Each row is a point on a tangle of strands that fork and nearly touch. The rows are in no order.
Points whose rows are less than 78.3 apart are linked; no others are. Some points are linked to none.
(718): 14 -40 3 -11 13 -22 2 -18 50 23 4 -35 -16 -71 -54 -4 -2 10 26 -1 -8
(302): -5 50 27 -11 -27 -5 -36 42 -16 0 -1 18 -13 10 52 -20 32 -66 -30 1 -61
(383): 1 13 10 22 -5 24 51 33 19 0 -2 0 9 41 -52 4 11 -1 47 -18 0
(325): 21 -45 -32 -42 31 6 -14 -64 24 18 -3 -37 39 -12 -77 16 -26 34 9 -4 13
(842): -41 -39 31 40 17 26 12 27 12 11 -6 -57 -34 -11 -40 49 -3 18 49 -28 18
(596): 32 -20 -17 -13 -29 2 24 40 -15 -41 -28 12 12 61 -1 -48 59 -16 30 7 3
(936): -47 -48 27 34 5 7 -7 36 -5 -7 -14 -47 -44 -8 -6 44 6 18 27 -12 18
(137): 6 5 -11 -6 12 -2 -11 -43 -23 8 5 17 0 -30 35 14 -41 25 -43 17 22
(321): -2 -17 -14 27 10 29 -14 -57 -19 7 3 -18 24 22 9 20 -40 40 -1 5 40
(6): -11 18 5 23 -12 2 23 33 -17 -13 -8 3 -1 35 -4 -1 22 -29 11 -6 -10
(362): 31 17 -36 -13 -9 -19 27 -6 15 -13 0 24 24 -14 -16 -30 3 14 7 7 -8
(978): 16 -39 -29 -17 33 28 23 -21 30 15 -1 -33 30 20 -68 18 -16 35 48 -14 13
(387): 20 75 25 4 -16 -22 -7 13 12 10 35 23 -16 -31 10 -24 -3 -40 -32 -16 -39
(403): -5 17 -36 -8 -19 2 7 -7 -42 7 -14 39 39 16 54 -9 8 -40 -30 19 -14
(682): -36 -46 -5 22 8 4 -3 6 -1 3 -16 -34 -20 -17 4 31 -8 29 16 1 25
(376): -32 -81 -20 -18 31 -18 -17 -32 20 22 -22 -57 26 -11 -19 9 -6 31 24 11 22
(315): -8 -70 -38 -28 37 -2 16 -8 36 17 -7 -47 32 20 -56 11 1 24 55 -3 3
(530): 9 44 32 -5 -30 -5 -29 59 -4 -14 15 10 -30 26 27 -48 55 -66 -18 -26 -44
(221): 26 36 -21 5 -6 19 37 -29 -20 13 -3 27 35 17 -30 -9 -7 -10 0 -9 -2
(344): -5 28 33 29 -14 2 17 48 44 -13 26 -8 -35 2 -44 -7 18 -12 31 -32 -11
(681): 19 -25 -13 -4 -19 12 32 53 7 -31 -18 -8 5 59 -32 -21 41 2 44 2 8
(572): 45 75 7 -9 -28 -26 2 -6 8 15 39 47 6 -37 6 -36 2 -40 -37 -15 -38
(419): -16 -8 27 28 16 22 19 12 17 4 4 -35 -30 -21 -48 41 -13 13 39 -28 9
(353): 35 -9 -17 -17 -38 -7 13 35 -27 -39 -19 25 8 42 24 -54 60 -37 9 7 -9
(355): 32 46 -24 3 -18 35 34 -30 -27 28 -1 58 54 36 -36 -2 14 -30 10 -29 -17
(917): -23 -52 17 -3 -5 -15 -26 32 -12 -36 -14 -9 -52 -15 50 10 23 10 -13 20 18
(466): -13 4 -12 -10 -20 -4 -3 18 -41 -12 -16 25 14 20 66 -13 19 -35 -37 29 -9
(507): -8 6 3 -6 -24 3 -6 33 -44 -19 -20 18 1 36 49 -14 36 -52 -19 9 -20
(618): -39 -65 -29 -3 1 -1 -29 -10 -15 -24 -20 -8 4 41 66 0 17 38 -11 41 43
(235): 5 -40 -44 -54 21 -44 -9 -42 31 -1 -17 -12 32 -41 -25 -12 -5 28 13 12 0
(243): -41 -78 -15 16 16 8 -12 -4 9 13 -22 -53 -1 0 -3 26 -2 36 31 7 32
(787): 1 38 15 10 -9 -20 7 20 -6 -10 11 11 -13 -17 20 -6 -3 -27 -19 -1 -22
(440): -22 27 52 7 7 -27 -30 29 2 0 20 -4 -57 -46 44 22 -23 -6 -31 3 -20
(31): 28 30 27 15 -26 8 30 51 70 9 37 37 12 11 -67 -42 20 0 31 -40 -4
(328): -51 -2 54 1 6 -15 -25 30 -15 5 6 -2 -54 -19 67 39 -13 16 -44 17 -4
(547): -29 32 61 42 26 -3 -14 29 4 1 16 -29 -59 -25 -5 36 -18 -1 4 -27 -21
(816): 22 -20 -16 1 23 57 21 -31 21 17 4 -33 24 32 -87 31 -31 36 34 -18 27
(456): -6 60 48 33 30 36 -3 -13 -33 26 2 -6 -13 13 -26 30 -19 -19 -16 -33 -26
(109): 15 -10 1 1 4 -12 2 -12 32 4 10 -14 -27 -66 -34 9 -12 13 16 -9 -2
(364): 15 -12 6 -16 -25 -22 -12 38 -12 -50 -2 9 -36 -1 50 -37 32 -25 -14 16 1
(727): -38 -35 35 -1 -4 -23 -32 31 -10 -15 0 -2 -61 -25 64 28 7 9 -31 24 8
(400): 45 9 -21 -10 -31 -14 29 39 46 -9 17 43 41 22 -45 -58 38 7 27 1 -11
(782): 12 7 7 -12 -36 5 -5 41 -41 -26 -16 26 -1 51 35 -29 63 -63 3 -12 -30
(506): -29 -4 44 30 1 -17 -20 38 20 -12 14 -29 -65 -42 -1 26 2 -7 11 -18 -8
(908): 47 50 -16 -6 -21 -20 26 -12 5 0 20 45 19 -25 -8 -35 2 -13 -17 0 -21
(566): -2 -65 -23 -30 41 -4 -16 -58 21 28 -11 -53 35 -13 -50 13 -21 32 21 -1 21
(875): -36 -45 -34 -15 3 -16 -27 -18 -15 -17 -10 15 5 21 80 -3 8 33 -33 54 37
(971): 9 -12 -16 21 12 48 1 -47 -8 10 1 -34 25 28 -42 27 -36 37 20 -8 38
(647): 9 13 -27 26 -1 47 37 -28 -18 22 -9 0 50 66 -34 4 -7 -1 34 -11 22
(177): -15 63 28 -17 -18 -2 -31 21 -21 24 -9 25 0 -16 62 1 2 -53 -39 13 -61
(323): 0 4 6 12 5 21 -22 -61 -35 23 12 9 12 5 45 24 -46 27 -53 18 31
(15): -33 -76 -16 -11 4 -10 -28 9 -8 -29 -31 -17 -22 6 42 3 24 29 -1 30 32
(731): 5 19 -2 -30 5 -7 -13 -42 -31 22 9 36 8 -32 69 4 -41 12 -70 39 14
(623): 13 16 -44 -10 -36 -4 16 11 -35 -7 -15 49 40 30 27 -23 37 -47 -10 11 -26
(543): 17 19 -19 33 -4 52 9 -57 -40 23 1 0 51 57 -26 13 -24 -6 6 -8 24
(958): -37 20 26 32 12 21 -5 -6 -43 26 -2 -8 8 30 46 27 -21 -6 -23 -7 4
(163): -19 -33 -43 -18 17 -18 -29 -62 2 -1 -9 10 27 -4 50 -2 -25 47 -17 35 34
(283): -1 26 -12 27 -4 43 -2 -50 -50 30 1 13 44 44 17 18 -20 -24 -12 -12 8
(676): -21 -1 49 18 -8 -19 -37 58 12 -32 17 -30 -78 -18 19 3 19 -20 -2 -14 -7
(986): 20 -17 -51 -40 2 -39 7 -13 35 -19 -6 7 28 -27 -17 -25 6 27 19 12 -10
(42): -5 64 60 30 29 8 -9 8 -13 15 14 -11 -36 -16 -4 18 -22 -16 -18 -24 -40
(275): -8 -56 14 9 18 -1 12 5 40 25 -2 -56 -23 -47 -57 15 1 9 40 -4 -2
(841): 22 -39 -18 -54 25 -42 -20 -66 30 15 -11 -21 19 -66 -53 -6 -17 23 -5 11 2
(401): -7 -19 -24 -28 0 -39 -18 1 -3 -21 -3 33 -18 -37 63 -9 -7 10 -37 48 7
(966): 6 29 38 21 -18 11 17 56 80 6 42 12 -27 -2 -69 -26 19 0 32 -55 -1
(855): -22 19 36 43 15 39 45 32 15 4 -6 -23 -12 45 -59 28 -2 -2 52 -36 4
(152): 5 -12 -47 4 4 23 39 2 4 1 -17 -11 46 61 -29 -6 0 20 40 3 20
(767): 11 -7 -22 2 -9 7 44 30 18 -12 -9 1 20 35 -38 -11 19 10 38 1 1
(893): -18 26 36 45 27 52 25 -3 -9 12 -2 -31 -13 34 -60 43 -23 10 32 -41 19
(209): 5 -1 -16 -12 -1 -37 -8 -2 6 -17 5 19 -19 -50 35 -6 -16 6 -24 25 -1
(194): 31 29 6 13 -35 3 36 38 37 9 17 54 37 29 -49 -44 40 -16 28 -20 -15
(316): 36 -7 -31 -25 14 18 4 -47 17 2 -1 -8 23 -17 -72 11 -22 38 3 -4 11
(649): -1 -72 -10 -18 30 -12 20 10 55 20 -2 -51 6 -10 -69 2 15 9 51 -1 -12
(473): -7 5 22 24 -2 7 21 30 32 -9 12 -21 -32 -16 -42 17 4 2 37 -25 -3
(914): 14 30 16 12 -7 -19 3 7 23 -9 28 1 -34 -45 -12 0 -13 -4 -2 -14 -10
(331): 31 17 -26 -3 7 18 15 -40 -8 0 0 6 22 -7 -40 2 -25 22 -6 -2 15
(421): 61 27 -34 -37 -2 -28 -6 -53 11 -13 12 37 10 -59 -28 -21 -26 21 -36 12 -8
(601): 29 9 -28 -27 3 -38 -8 -35 7 -8 6 33 -5 -64 22 -16 -28 15 -28 23 -2
(303): 19 32 -42 -1 -31 5 33 -3 -26 13 -6 57 51 31 -2 -17 31 -36 8 -7 -26
(562): -6 42 46 35 26 31 7 -13 -19 8 7 -17 -21 2 -44 39 -28 3 -2 -34 1
(743): -25 11 -2 30 -3 27 -4 -26 -47 24 -2 7 36 41 52 15 -15 -16 -18 3 9
(521): -14 -24 -36 -27 -1 -30 -15 -2 -18 -28 -15 34 3 -1 74 -19 6 9 -44 58 17
(714): -3 -3 54 -3 -12 -15 -41 62 -3 -46 10 -25 -81 -2 48 -26 34 -31 -5 -21 2
(859): -25 -47 -59 -45 14 -44 -27 -36 13 -22 -24 7 32 -10 37 -12 -4 33 -6 37 27
(293): 7 19 46 -5 -22 -11 -30 60 -7 -36 11 -10 -57 14 45 -43 42 -48 -15 -20 -15
(452): -5 -32 -39 -2 18 2 -26 -74 -3 -2 -7 -8 45 16 29 1 -33 49 1 24 38
(205): -25 42 26 -25 -12 -4 -22 3 -34 30 -9 31 11 -12 86 10 -11 -28 -58 30 -22
(330): -8 56 60 6 17 -10 -22 6 -13 17 13 0 -38 -38 34 19 -36 -11 -38 -6 -30
(191): 3 45 21 -32 -4 -3 -13 -25 -36 30 3 38 9 -33 66 6 -35 -18 -67 28 -11

Follow the links from the first point to the second, and from the first to the third. Name the last point that the two ways share.
(714) / (875) / (596) -> (42)
(855) / (209) / (714) -> (42)
(647) / (221) / (302) -> (767)
(782) / (506) / (283) -> (767)

A fork is a point with three links, a tip a point with one. Leave the first point through the second and follow the links. Name the first fork or tip that comes.
(816) / (978) -> (841)
(618) / (15) -> (42)
(440) / (328) -> (421)
(682) / (243) -> (767)
(376) / (243) -> (400)
(908) / (572) -> (859)

Name the points in between on the shortest way along the links from the first point to the second, in order.
(681) / (325) -> (596) (353) (782) (507) (466) (403) (623) (303) (355) (221) (331) (316)
(362) / (275) -> (908) (572) (387) (787) (914) (109) (718)
(473) / (221) -> (419) (842) (936) (682) (243) (376) (566) (325) (316) (331)
(572) / (452) -> (387) (787) (914) (109) (718) (275) (649) (315) (978) (816) (971) (321)
